Each row is a point on a landscape with many valleys, with its height.
From any point a ball rolls to the lowest of the 2 points nearest to it. It stops when none of these is lower. Distance is the straight distance between rows; heights are no part of it.
Z_988: [157  69 135  98 108 159 118 107 135 149 137 152 136 171 105 156  95 122
 133 173 105 175  77 142 143 108 131  78  68 167 154  98 148 174 170 140
 141 121 112 113 108 166 133 149 196  81 107 111 115 117 127]  (h 434)
Z_919: [135 154 112 100 140 139 131 113 139 136 132 161 133  74 125 149 132 126
 137 133 158 163 111 155 166 128 149 130 106 184 112 104 122 125 143 154
 136  85 149  99 137 126 115  96 141 114 165 132 168 127 125]  (h 522)
Z_183: [133 167  93 101 149 105 150 128 128 104 131 179 155  72 171 132 175 117
 119 124 176 135 136 140 157 148 148 152 152 157  53 142 125 102 133 146
 141 100 146 138 154  78 134  71 107 142 168 151 160 144 146]  (h 491)
Z_85: [122 155 154 117 116 148 121 106 169 142 112 137 125 108  71 109 106 122
 144 128 123 158 127 155  75 116 170 115 113 169 165 118 112 140 151 146
 129 144 147  79 114 166 124 133 159  99 124 149 122 160 145]  (h 328)
Z_835: [ 88 190  99 133 176 142 164 123 124 146  98 121 132  98  99  81 161 152
 109 106 135 114 120 133  95 132 160 154 135 158  33 138  90 103 125 130
 127 128 132 172 129  61 103  94 119  92 132 158 146 154 131]  (h 399)
Z_668: [110 151  94 149 135  67  96 141 131  89  95 122 125 102 159 160 184 103
 144 138 183 106 133 107 175 142 105 179 158 113 101 161  93  81 135 118
 132 104 106 143 198  66 122 132  89 197 144 143 146 101 149]  (h 639)
Z_400: [138 103 137 118 117 125 183 179 114  99 172 111 131  95 164 146 140 139
 138 106 121  66 113 130 187 161  44 116 124 157  85 135 173 127 151 126
 163 113 131  96 118  74 117  94 105 166 112 114 144  92 121]  (h 510)
Z_528: [140 120  97  90 185 126 176 146  92 140 154 177 143 100 147 103 143 144
 102  79 136 135 127 137 186 136 124 106 111 133 110 127 145 138  99 126
 129  89 175 138 145 139  99  57 126 128 158  89 191  98  89]  (h 334)
Z_388: [107 128 147 119 174  95 138 148 112 131 134 133 130  55 102 118 147 110
 143  53 154 136 147 105 195 130 110 115 101 108 179 129 119 103  93 119
 130 104 171 106 161 135 109 104  92 176 166 107 187  72 105]  (h 394)
Z_683: [130 123  80 147 144 119 105 109 114 134 125 127 133 131 125 149 143 116
 127 152 150 136 108 120 140 133 131 151 120 123 115 104 117 120 119 126
 106 100  88 174 139 109 141 145 136 107 136 138 129 125 122]  (h 449)
Z_22: [144 112 156 118 118 124  74 102 132 131 147 149 125 113 101 162  93  94
 153 154 134 196 114 119 135 123 143 102  81 124 215  98 151 146 128 142
  95 120 129  99 115 193 172 170 149 116 152 130 119 117 134]  (h 429)
Z_885: [131 178 174 124  97 141 145 142 150 126 134 128 130  67 117 121 123 139
 144  90 136 104 150 149  99 135 126 141 147 170 126 131 139 124 137 152
 138 137 165  68 109 117 117  99  88 143 133 154 121 150 155]  (h 207)
Z_713: [152  71 158 142  64 174 142 130 121 140 132  79 119 194 123 158 114 139
 127 143  83  65 104 113 128 126  62 107 143 131 118 105 160 179 195 114
 156 155 103 102  59 116 115 148 127 141  87 105  80 127 146]  (h 249)
Z_624: [128 100 182 124  81 142 101 107 152 122 141 152 141 169 123 111 120 108
 110 155  99 133 161 142  96 126 144  92 170  77 152 148 151 147 173 111
 128 173 128 120  73 189 192 131 137 112 122 139  78 193 158]  (h 660)
Z_354: [159 141 172 127  58 194 137 117 125 153 142  81 123 116 123 162  88 160
 156 141 113  99 106 125 102 115  82 128 130 169 100  72 167 172 144 148
 149 134 120  88  35  93 127 145 108 101 116 128  67 159 150]  (h 352)
Z_918: [146 164 182 104 103 128 189 167 124 136 166 136 139  71 147 103 125 152
 129  65 112  80 156 123 111 148 104 116 156 145  93 151 172 127 110 128
 140 138 167  92  93  99 130  80  70 139 132 134 117 152 133]  (h 270)
Z_292: [116  72 123 130 128 114 140 124 135 135 152 135 155 190 145  89 146 131
  82 152  79  96 148 116 102 146 113  95 154  77  78 161 159 134 150  82
 134 152  91 195 103 133 172 144 122 107  88 128 102 171 135]  (h 625)
Z_720: [135 113  69 133 116 162 104  81 130 106 106 150 117 232 161 161  82 120
 101 211 136 184 100 153 104 118 180 153 148 120 127 138  97 153 130 164
 115 139 130 154 137 154 129 120 208  98 136 112 125 131 106]  (h 418)
Z_19: [130 181 143 150 126 140  78 113 134 142  87  99 100  87  88 146 108 120
 172 114 149 161 128 108 112 118 143 153 112 142 198  77  99 123  90 138
 107 120 128 106 124 130 126 165 105 130 151 157 117 119 137]  (h 330)
Z_341: [155 184 105 113 113 186 125 126 121 159  92 136 115 107 119 137  93 165
 153 141 161 136 118 154 125 107 158 173 131 236 104  85 106 160 123 178
 142  95 176  66 112 110  74  76 124 103 163 101 163 132 108]  (h 548)
Z_838: [128 106 138  91 143 105 150 133 144 110 171 187 133 131 138 142 113 105
 118 122 128 180 131 160 158 124 152  87  93 115 176 152 156 130 147 150
 127 112 177  94 165 196 127 100 185 145 119 110 152 121 110]  (h 768)
Z_994: [119 163 102 150 140 102 121 135 124 123  94 133 124 141 151  85 148 133
 102 120 128  99 168 105  87 131 156 158 187  92  99 172 107  99  76  98
 105 160 122 198 151 121 123 120  76 145 124 132 128 159 122]  (h 664)
Z_364: [124 168  77 157 134 159 109 124 109 127  65  92 105 141 107 136 133 150
 135 137 176  89  99 141 135 115 131 199 147 177  87 117  77 116 127 143
 139 107 131 131 149  58  72 102 131 128 132 125 141 110 116]  (h 485)
Z_69: [137  72 137 129 101 152 127 108 134 130 142 143 143 217 136 110 126 125
  84 163  79 118 130 132 107 128 130  86 165  83 113 154 151 158 171  99
 135 166 100 158  80 169 172 133 148  99 104 126  89 174 136]  (h 642)
Z_534: [156 201  99 137 123 167  94 128 104 147  72 119 109 102 121 135  95 151
 149 124 182 138 128 136 122 106 162 193 154 190 129  92  87 140  84 167
 127 103 179  91 122 106  78  82 111 115 173 108 160 114  98]  (h 575)
Z_444: [134 121 120 125 111 170 132  99 143 148 137 126 142 152 111 125 126 142
 115 169 112 128 104 151  95 117 135 123 130 157  77 105 137 154 162 139
 140 129  96 146  84 116 148 137 164  70 108 148 101 165 147]  (h 428)
Z_983: [107  82 122 135 192 103 164 147 101 146 126 126 129 151 113  78 145 143
 113  83  98 121 133 101 145 119 129  90  88  95 150 141 126 115  73  84
 113 138 107 166 162 159 105 134 129 126 115  82 164  81  84]  (h 169)
Z_884: [110  88 129 124 186 121 173 135 127 152 132 145 137 176  94  53 119 144
  91  90  67 123 132 122  98 119 142  71  95 107 136 156 122 143 108  83
 121 153 118 165 138 164 118 129 155  99  89 112 142 115 102]  (h 250)
Z_954: [109 199  76 125 158 148 128 105 135 143  91 149 129 106 113  85 138 137
 112 141 145 159 123 153  85 131 199 169 153 165  62 108  78 115 108 150
 106 121 131 172 116 104 116  99 141  70 164 152 150 163 130]  (h 336)
Z_74: [ 95 173 114 144 151  97  77 113 159 124  95 128 135  95 105 106 163 109
 132 135 152 159 161 115  78 140 177 158 155  95 136 139  84  75 107 126
  91 140 110 175 156 123 155 165 107 118 150 180 122 154 155]  (h 391)
Z_794: [125 115 118 177 128 127  82 117 120 131  84 106 105 186 116 121 109 125
 126 147 114 133 137 102  85  98 159 149 139  84 186 144  81 128  84 108
 101 161 109 159 152 173 127 167 136 135 118 127 116 117 112]  (h 281)
Z_673: [110 195 211 115 111 123 136 141 150 147 152  93 113  32 103 129 118 130
 164  65 107 133 169  99 104 147 107  97 115 112 161  99 151 106  96 128
 120 144 138  93  87 115 150 159  63 133 138 161  90 151 153]  (h 209)
Z_560: [152 141  98 148 141 112 123 148  96 125 110 142 110 150 175  94 120 138
 106 103 142 104 160  92 117 127 150 152 185  84 136 155 119 114  43 112
 101 152 143 180 133 148 118 104  75 150 146  97 145 120  94]  (h 644)
Z_109: [135 117 122 149 104 129 149 164 117  89 117  84 108 152 170 130 149 147
 120 126 125  29 119 132 135 149  69 168 180 143  74 176 135 127 158 127
 160 141 123 101 145  68 104 103  96 184  91 120 121 108 128]  (h 563)
Z_682: [ 77 145 174 118 139 124 173 141 171 122 154 120 166  98 105  70 168 136
 106 116  90 111 160 152  59 157 124  95 134 126  63 165 143 102 169 113
 144 162 105 152 103  98 177 135 120  91 103 186  93 186 180]  (h 557)
Z_409: [ 69 163 145 143 167 101 120 125 167 134 102 118 134  76  79  88 163 118
 132  90 124 144 154 123  89 141 165 125 120 115 144 145  87  76 127 114
 109 140 122 140 164 121 131 153 108 132 131 184 127 151 148]  (h 435)
Z_352: [161 122 139 127  90 172 135 112 127 148 138 126 128 142 123 134 100 138
 130 138 112 106 112 138 105 119 125 121 138 163 124 105 156 164 148 138
 141 135 126 106  77 133 131 116 130 104 111 126  99 157 141]  (h 390)
Z_740: [146 149 135 135 128 149 162 149  85 150 131  99 129 125 142 117 119 171
 119  82 119  82 126 110 120 130 102 141 140 129  91 114 143 138  79 122
 130 139 127 138  99  81  93 114  84 114 113 102 118 128 104]  (h 361)
Z_483: [131 170 211 130  62 185 136 135 143 154 121  49 109 103  91 142 101 157
 177 115 104 102 116 122  78 107  90 119 110 155 138  66 147 165 140 141
 152 157 143  73  55 107 116 160 108 109 102 137  59 161 170]  (h 316)
Z_378: [143 125  81  99 125 172 146  94 137 140 134 162 146 146 136 123 115 147
 115 172 122 141  94 171 121 113 161 121 127 197  67 107 133 151 158 165
 142 110 118 130 105 122 126 100 182  73 130 127 134 156 130]  (h 467)
Z_504: [127 126 121 167 101 120  87 139 125 125 121  65 109 115 114 183 131 116
 168 150 148  97 117  98 146 134  76 163 118 118 160  91 121 119 136 123
 123 108  79 118 129  92 124 192 112 165 125 140 114  99 145]  (h 276)
Z_26: [135 145 156 120  85 111  78 110 162 103 144 150 118 114 142 172 103  81
 150 147 174 177 142 152 140 125 155 140 131 114 222 133 127 121 146 162
 118 133 178  60 160 188 147 134 142 169 149 138 127 140 138]  (h 358)
Z_70: [143 121 132 120 140 115 157 174  87 113 160 115 135  69 159 154 142 132
 145  87 158  88 123 115 210 143  58 137 117 136 114 111 161 128 109 129
 141  89 145 109 118  68 104  99  75 162 147  93 163  80 103]  (h 474)
Z_421: [115 131 169  99 132 104 173 138 166 114 168 179 156 102 127  64 143 121
  97  95 101 112 183 152  91 141 143  91 154 115 116 188 155 108 155 114
 130 156 159 115 138 160 160  87 118 135 118 157 131 180 146]  (h 705)
Z_616: [156  93 135 137  88 119 170 174 109 107 163  94 122 140 194 138 137 139
 122 115 109  38 135  97 150 159  40 127 167 111  82 157 174 136 140 111
 152 140 113 122 102  82 125 125  79 177 105  99 113 117 126]  (h 539)
Z_385: [150 122  99 107 101 109 138 119 137  92 173 170 147  86 192 178 153 104
 136 159 160 133 125 136 178 148  99 125 143 147  75 116 171 122 163 141
 138  88 105 116 121  99 174 112 123 143 147 144 123 153 163]  (h 574)
Z_574: [136 123 170 135  90 118 128 138 134 131 156 116 138 100 140 132 122 114
 142 116 111 102 168  98 113 143  92 106 145  90 149 134 164 124 127 110
 123 145 113 126 102 135 163 149  83 144 115 138  93 145 147]  (h 85)
Z_505: [112 146 188 151  77 165 121 129 165 146  96  65 117 128  71 130 117 142
 164 131 110 100 115 133  77 107 117 132 120 157 159  99 120 148 169 131
 145 163 127  80  98 125 109 158 128 129  90 156  79 143 168]  (h 269)
Z_340: [127 108 134  94 133 130 102 101 157 140 164 160 140  83  96 149 117 105
 149 160 127 197 114 140 143 132 141  86  77 156 157  85 151 138 153 148
 113  99 100 114 100 162 182 166 166  84 144 147 114 143 151]  (h 468)
Z_540: [111 157 106 158 131 103  77 120 144 115  88 135 110 135 120 123 132 110
 122 142 161 148 147 126  99 119 175 162 156  97 169 157  72  95 103 132
  98 144 137 150 174 149 124 143 128 146 145 152 136 134 118]  (h 342)
Z_108: [ 91 191 135 134 158 136 116 105 169 142  85 123 122  93  62  79 134 126
 133 110 127 171 138 142  60 123 189 140 117 149 151 122  73 109 139 139
 122 145 140 124 134 139 120 139 150  95 138 174 131 158 147]  (h 385)
Z_816: [116 145 136 135 127 103 161 141 145 123 134 158 148 129 155  76 146 133
 101 106 115  94 177 126  80 141 142 130 183 107  89 188 135 108 115 103
 126 157 142 160 138 122 143 102  80 139 116 145 122 177 136]  (h 684)
Z_259: [102 128 160 121 166  86 151 156 109 145 149 113 139  48 117 118 149 116
 149  54 131 125 160  69 181 141  93  97  94  82 144 120 149  93  71  93
 117 113 128 142 134 114 132 139  66 158 149 119 154  84 112]  (h 340)
Z_556: [126 115 149 167 100 114 123 166 139  89 107  81  97 140 146 128 145 137
 136 114 128  36 133 139 130 132  85 171 174 131 130 180 107 118 153 121
 164 149 149  71 167 106  91 128  97 206  84 120 125  99 132]  (h 585)
Z_208: [140  87  94 147 118 141  77  88 122 119 114 123 119 226 129 178 100 114
 122 204 125 173  84 133 128 110 149 144 107 114 157 123 103 151 145 142
 122 124  98 158 147 153 131 171 203 107 123 119 115 112 109]  (h 452)
Z_662: [138 150  80  86 139 169 152 116 125 154 119 167 133 111 128 140 102 157
 128 155 145 164  99 174 145 116 170 119 110 230  82  94 120 157 146 171
 149  86 153  97 118 127  99  73 173  85 152 104 168 130 109]  (h 508)
Z_509: [ 93 128 158 142 187 109 123 129 116 162 119  89 124  90  87  98 131 132
 147  78  88 160 145  68 114 135 129 103  85  81 156  92 125 104  58  97
 102 136  88 179 117 128 157 183  96 100 135 144 116 117 120]  (h 226)
Z_936: [152  69 153 159 111 151 121 130 104 140  99  96 105 241 127 104 103 148
 119 128  80  93 122 101 104  89 126 115 133 102 190 146 106 176 102  93
 130 188 122 127 111 180 100 150 139 138  92  72 115  93 100]  (h 52)
Z_763: [147  95 136 139  93 119 103 132 126 116 143 109 120 128 128 172 119 110
 145 140 145 116 125 133 157 126  90 135 122 130 180 119 137 129 156 131
 133 114 117  97 140 139 124 155 129 168 120 125 115 109 139]  (h 217)
Z_912: [113 154 142 182 109 126  68 130 136 130  75  57  94 111  84 156 125 127
 175 122 153 109 128 113 119 109 112 181 117 130 186  95  87 113 119 132
 128 126 115 105 140 108  99 187 105 159 115 146 104  99 142]  (h 327)
Z_338: [134 101 130 159  96 145 125 165 121 105 111  48  93 143 104 166 124 147
 153 145 134  53  81 150 171 123  50 164 111 175 128 118 122 141 180 140
 175 121 114  63 130  76  77 140 138 173  87 106 130  68 129]  (h 345)
Z_981: [124  80 144 163 155 113  93 124  97 137 113 117 110 171 115 111 107 131
 139 131 104 154 134  77 113 107 134 111  96  70 206 130 111 125  58  92
  94 153  97 163 143 190 150 187 130 129 127 105 126  84 104]  (h 218)
Z_924: [149 147 107  82 153 155 136 131 111 140 119 181 118 138 128 129  71 138
 131 139 127 210 105 140 140 116 180 116  88 189 155 112 106 177 104 169
 121 101 193  96 141 176  93  72 182  94 180  74 186  94  83]  (h 483)
Z_561: [ 99 135 150 128 165 104 170 150  79 164 129  70 133 108 130 107 142 163
 136  68  95 110 153  57 139 144  90 114  92  65  82 107 146  95  37  77
 112 142  82 190 113  82 119 165  72 108 124 103 126 117  92]  (h 339)
Z_54: [118  75 119  98 163 127 189 138 132 136 149 162 145 160 109  75 137 146
  90 115  73 110 109 161 128 125 124  58  90 136 100 153 152 136 173 108
 143 134 120 145 144 142 107 113 174 103  75 128 148 109 112]  (h 323)
Z_730: [153 165 158 118 128 130 183 169  87 143 147 116 129  86 162 103 116 171
 122  53 120  76 156 106 133 138  97 130 151 116 102 123 154 129  59 112
 130 135 167 116  96  90 105  92  52 133 135  99 136 128  96]  (h 319)
Z_464: [109  92 114  95 155 125 138 110 153 135 168 164 155  98 100 141 145 117
 121 166 118 168 109 162 150 139 137  77  82 157  92 102 149 118 184 144
 134  92  85 139 116 125 165 152 185  73 120 163 126 141 147]  (h 509)
Z_977: [153 135  50 121 146 123 108  96 108 111 134 179 131 161 179 137 127 117
  98 191 154 180 123 128 131 148 175 160 161 114  83 125 117 124  98 142
  87 104 119 202 129 148 175 119 153  85 167 130 135 155 124]  (h 206)
Z_274: [152 114 175 125  95 112  67 115 128 116 146 131 105 111 120 167  93  86
 156 134 144 168 141 106 139 122 133 117 109  97 252 122 144 141 109 137
 103 140 152  77 129 212 156 167 124 163 145 119 117 111 135]  (h 396)
Z_733: [141 193 166 115  78 167 115 113 167 139 116 128 120  70 100 119 109 133
 156 122 142 140 143 159  88 115 163 149 137 187 159 110 122 136 140 167
 141 141 175  45  93 146 121 117 113 121 146 147 114 166 160]  (h 267)
Z_405: [134 180 173 133  89 118 117 150 129 130 143  89 123  53 142 159 119 129
 161 100 141 113 160  85 124 151  92 127 136 104 142 107 157 108  94 125
 122 127 120 115 100  88 150 168  54 150 143 146  97 141 141]  (h 153)
Z_721: [124 200 103 149 118 141 113 129 107 127  78 104 117  90 135 144 146 146
 137 124 178  93 115 128 123 131 133 194 161 159  65 127  92 103 111 150
 129 114 137 133 140  35  97 102  88 141 153 149 128 128 131]  (h 519)
Z_664: [123 118 139 132  87  98  67  94 155  90 151 147 121 150 164 193 115  71
 138 183 173 193 139 147 146 128 156 143 133  76 206 140 135 113 158 158
 118 132 140  96 160 181 171 160 164 163 148 141 109 146 144]  (h 326)
Z_980: [147  34 140 131  85 138 127 122 118 123 155 106 127 211 137 164 125 118
 118 165  75  93 107 123 159 122  73  86 122  93 147 119 161 164 198 100
 152 148  91 119  98 154 131 163 161 152  86 101  98 110 130]  (h 196)
Z_113: [ 69 138 138 135 155 126 150 126 174 133 123 110 151 115  75  65 169 138
 106 130  95 123 133 159  63 141 149 110 115 138  79 148 119  98 180 110
 140 144  97 153 125 106 150 150 146  86  88 192 110 169 165]  (h 525)
Z_637: [126  86 143 144 177 121 143 141  89 159 127 111 128 146 109  89 118 144
 138  84  87 140 136  67 126 116 116  90  82  90 167 109 138 129  54  78
 103 146  87 167 123 163 135 161 113 108 116  91 141  87  99]  (h 139)
Z_433: [128 152 118 144 138 138 123 124 101 159 115  98 125 104 116 132 125 146
 141 108 129 123 119 103 116 119 120 153 121 129 111  96 117 126  87 126
 118 119 110 156 110  89 114 141 105 104 125 137 119 126 118]  (h 405)
Z_868: [137  94 142  89 107 125 139 120 138 107 170 183 122 190 177 147  86  99
 105 150 120 186 132 167 145 111 166  97 134 100 164 171 160 157 153 163
 138 142 198  95 143 211 131  86 189 147 121  87 129 140 106]  (h 783)
Z_810: [117 131  86 165 147 127 110 133  90 121  84  69  99 162 109 141 149 151
 139 131 154  63  94 126 154 116  98 186 132 153 100 129  89 113 121 127
 139 114 100 132 166  58  72 128 127 151 109 112 140  81 105]  (h 446)
Z_648: [126  77  89 121 130 115 118 108 136  97 147 145 119 223 174 177 135 109
 104 176 132 137 106 162 166 120 136 133 133  93 134 159 131 121 169 147
 147 120 130 140 183 149 113 128 193 160 101 112 132 117 112]  (h 329)
Z_245: [165  93  80 110 160 144 139 110  80 146 168 173 146 146 157 129 112 134
 111 149 113 159  94 106 154 136 130 111 107 125  97  96 162 152  98 129
  97  89 104 191  96 147 162 125 144  75 158 108 139 121 106]  (h 201)
Z_598: [113 136 170 115 110 110 144 125 161 128 170 138 167 108 140 105 151 118
 112 134  98 125 174 116  81 158 115  96 162  88  70 154 169 115 151 105
 133 151  90 164  78 114 205 147  98 102 115 161  84 205 175]  (h 584)
Z_959: [139 107  97 100 172 129 151 145 105 119 128 162 119 149 138 138 126 133
 113 107 145 149 104 159 188 118 123 119  87 141 150 136 126 141 126 142
 147  96 172 110 174 145  69  75 173 146 134  79 185  80  79]  (h 398)
Z_604: [ 99 113  65 128 141 121 113  90 145  98 114 140 126 221 154 147 133 115
  90 199 149 151 105 172 122 123 175 157 140 115 107 165  86 112 156 152
 125 133 119 166 187 125 113 121 213 126 112 136 140 139 112]  (h 375)
Z_893: [146  53 120  94 129 132 157 127 123 137 149 151 137 190 124 135 112 128
 111 143  85 136  93 160 155 115 109  65  78 135 143 132 158 155 174 121
 152 126 121 124 137 166 107 136 191 118  85 100 131  95 108]  (h 386)
Z_672: [135 106 142 141 115 100 126 145 129 119 147 129 133 118 147 131 136 115
 129 105 130  94 151 120 139 132  98 126 143 104 155 147 143 114 134 110
 126 124 125 116 148 140 132 135 103 173 119 126 129 122 130]  (h 154)
Z_818: [163 143  91 118 101  83 131 133 154  62 148 174 150 100 223 173 156  94
 134 150 191 135 146 130 169 143 115 155 180 126 100 157 149 112 162 141
 138 106 128  99 155 106 162 107  98 179 154 139 121 149 173]  (h 596)
Z_121: [123  75 123 141 112  91  89 120 142  95 157 142 115 178 173 189 135  84
 123 170 147 156 125 136 166 119 128 132 129  63 182 157 135 115 162 136
 129 121 123 126 191 171 141 168 169 185 119 114 121 118 123]  (h 285)
Z_56: [120 157 168 122 128 110 101 124 154 138 141 125 118  54  91 131 126  97
 158  93 133 154 160 111 118 140 137 115 112 116 199 112 132 106 109 132
 103 123 138  99 120 155 153 158  94 134 142 159 119 133 152]  (h 271)
Z_195: [146  34 143 139 119 135 124 125 107 134 138 115 121 230 135 130 118 127
 115 148  72 110 117 109 134 103 103  83 113  76 181 144 140 167 143  93
 130 158  99 144 123 189 132 172 164 139  88  83 112  94 109]  (h 133)
Z_665: [124 188  94 130 121 128 135 121 138 102 100 133 143  83 166 138 170 134
 127 141 181 107 116 150 133 139 148 192 166 178  32 146 102  96 146 158
 141 113 127 118 155  45 121  80 110 140 150 166 136 149 154]  (h 524)
Z_508: [139  85 155 150  83 145 133 151 127 128 128  53 112 152 102 161 110 137
 159 147 101  67  90 126 153 115  49 133 107 156 140  97 143 159 171 122
 162 132 101  82  91  94  96 163 129 157  78 105 106  85 144]  (h 299)
Z_984: [113  92 143 114 153 102 166 147 135 117 156 173 129 140 131 100 128 124
  97  97 110 133 140 151 133 119 147  87 110  99 165 174 134 123 127 116
 127 137 172 119 181 188 107 102 157 158 110 108 161 115  92]  (h 750)
Z_252: [124 112 122 103 130 113 157 132 144 120 173 149 158  82 141 147 154 121
 129 140 122 122 123 141 160 151  98 100 114 154  80 124 163 111 169 130
 140  99 102 133 121  98 162 122 135 120 123 160 129 141 153]  (h 549)
Z_641: [123  96 123 114 124  97 121 121 150 122 174 163 167 138 151 116 152 106
  99 162 114 141 156 125 115 160 117  98 157  95  74 148 169 118 158 110
 124 131  80 181  91 136 215 137 123  93 127 145  99 190 163]  (h 603)
Z_322: [134 158  67 107 164 142 136 104 121 132 120 183 132 149 137  95 109 134
  92 157 125 168 119 147  96 132 192 145 152 147  80 122 101 139  96 142
  92 113 140 179 114 147 143  87 163  63 165 132 156 142 115]  (h 274)
Z_632: [102 117 194 133  82 147  91 103 182 127 129 115 143 150  74 119 141  99
 130 160 106 141 149 146  81 123 143 104 141  94 157 125 131 132 198 112
 135 176 108 112  80 171 188 169 149 109 108 162  75 184 191]  (h 676)
Z_410: [133 133  91 123 135  63 107 136 137  77 132 168 145 109 202 169 169  87
 130 143 182 142 149 108 177 142 117 151 155  89 120 159 132  95 130 119
 122  97 119 148 195 117 146 130 100 187 157 138 137 130 146]  (h 616)
Z_216: [ 60 148 126 158 153 102 126 127 168 121  91 102 134 126  76  79 175 128
 118 124 115 107 137 152  74 134 157 146 125 124 105 168  80  82 171 109
 130 152 104 140 180 105 119 153 149 131  99 190 123 139 155]  (h 481)
Z_757: [120 125 129 119 154  95 134 166 105 106 135 111 128  55 137 143 164 115
 154  72 175 112 135 117 222 141  74 147 114 121 146 128 127 107 102 124
 145  87 167 107 163  86 100  95  78 184 164 110 185  64 117]  (h 437)
Z_784: [150  86  67 115 151 138 115  93 102 119 149 175 140 177 164 148 109 121
 101 192 127 186  97 133 143 130 153 122 123 116 106 115 152 146 122 142
 107 100 104 182 119 157 176 134 183  74 150 121 131 132 116]  (h 135)
Z_910: [132  96 170 158 112 149 123 120 129 153  84  96 114 211  90  96  96 145
 125 119  68 119 128 105  73  92 135 106 123 102 180 122 105 176 117  92
 128 187 114 137 102 174 118 154 149 108  85 104  92 126 134]  (h 127)
Z_467: [147  77 132 128 123 149  90  99 116 133 122 141 128 213 103 153  86 119
 136 192 104 201  80 120 120 110 148 105  78 125 178 111 117 176 139 141
 120 137 109 142 119 176 147 169 206  82 122 115 112 104 116]  (h 471)
Z_302: [ 86 193 100 114 176 111 148 119 125 139 107 148 152  52 111  99 182 122
 116 101 165 146 134 129 139 145 171 147 139 144  44 144  88  92 119 133
 126 116 149 158 154  58 116  83  98 117 176 174 167 145 142]  (h 448)
Z_59: [125 119  93 147 123 130 107 152 115  93  92  83  96 136 133 169 148 130
 151 146 166  74  87 160 187 128  78 184 125 181 114 128 104 120 170 140
 166  89 125  88 173  66  78 117 141 176 117 120 146  68 115]  (h 397)
Z_829: [170 116  82 107 164 126 150 130  68 147 158 160 144 119 176 132 137 138
 118 107 144 133 111 108 184 138 114 127 130 129  88 101 163 147  81 126
 108  83 132 174 109 119 131  90 107 112 165  92 156 105  94]  (h 268)
Z_822: [152 137 106  97 143 147 138 146 114 122 113 161 109 150 133 136  92 141
 120 120 151 162 115 168 149 104 149 133 108 175 165 138 105 163 117 161
 147 112 206  73 163 162  60  69 167 140 144  67 184  94  74]  (h 441)
Z_947: [167 165  92 131 156 132 124 142  74 128 103 147 108 124 164 106 106 143
 115  96 163 125 146 106 144 127 155 162 173 115 141 133 109 128  36 128
 100 127 183 154 130 144  96  76  74 141 178  84 170  90  81]  (h 623)
Z_897: [157 166 103 139 144 143 108 129  83 140  88 131 107 106 135 128 103 138
 135 108 169 141 123 119 145 113 150 172 141 144 150 105  98 136  63 138
 108 108 164 128 122 121  91  97 101 131 176 104 162  95  97]  (h 600)
Z_442: [120 130 146 110 148 120 190 148 137 133 152 166 141 115 111  66 122 149
  93  72  99 109 152 150 104 135 142  90 126 138 123 166 142 129 130 115
 133 144 168 115 138 157 111  70 124 137 111 126 154 132 115]  (h 727)
Z_119: [118 133 174 157 104 167 119 115 164 160  84  79 121 170  65 102 112 149
 139 133  88 128 110 127  56  97 140 119 118 142 145  94 110 167 146 116
 133 169 115 128  99 136 113 165 162  91  88 149  79 155 162]  (h 208)
Z_747: [108 153  95 126 154 124 104 103 140 132 120 145 142  85 112 152 157 115
 135 149 164 168 110 141 148 132 156 140 115 152 113 103 105 104 142 149
 115  92 109 140 145 109 135 130 145 111 159 161 148 131 140]  (h 486)
Z_476: [ 94 146 167 127 149  92 152 155 115 148 139  91 131  78 124 107 142 136
 147  68 100 118 173  70 131 149 101 102 103  72 126 119 142  87  63  86
 113 140 102 160 127 108 140 161  60 138 121 127 124 126 115]  (h 291)

Call two points neighbours if one is among the 2 nearest of the other. Go from one point of each pair to the other, from neighbour to neighbour, staying as low as possible. Name the highest point that can't be avoided.
Z_784, Z_637: Z_919
Z_784, Z_936: Z_662
Z_574, Z_784: Z_556
Z_885, Z_121: Z_467
Z_476, Z_885: Z_409

Where does a ball stop that starts at each point below?
Z_467: Z_637
Z_919: Z_885
Z_924: Z_784
Z_838: Z_936
Z_444: Z_936
Z_665: Z_784
Z_721: Z_936
Z_385: Z_121
Z_947: Z_936
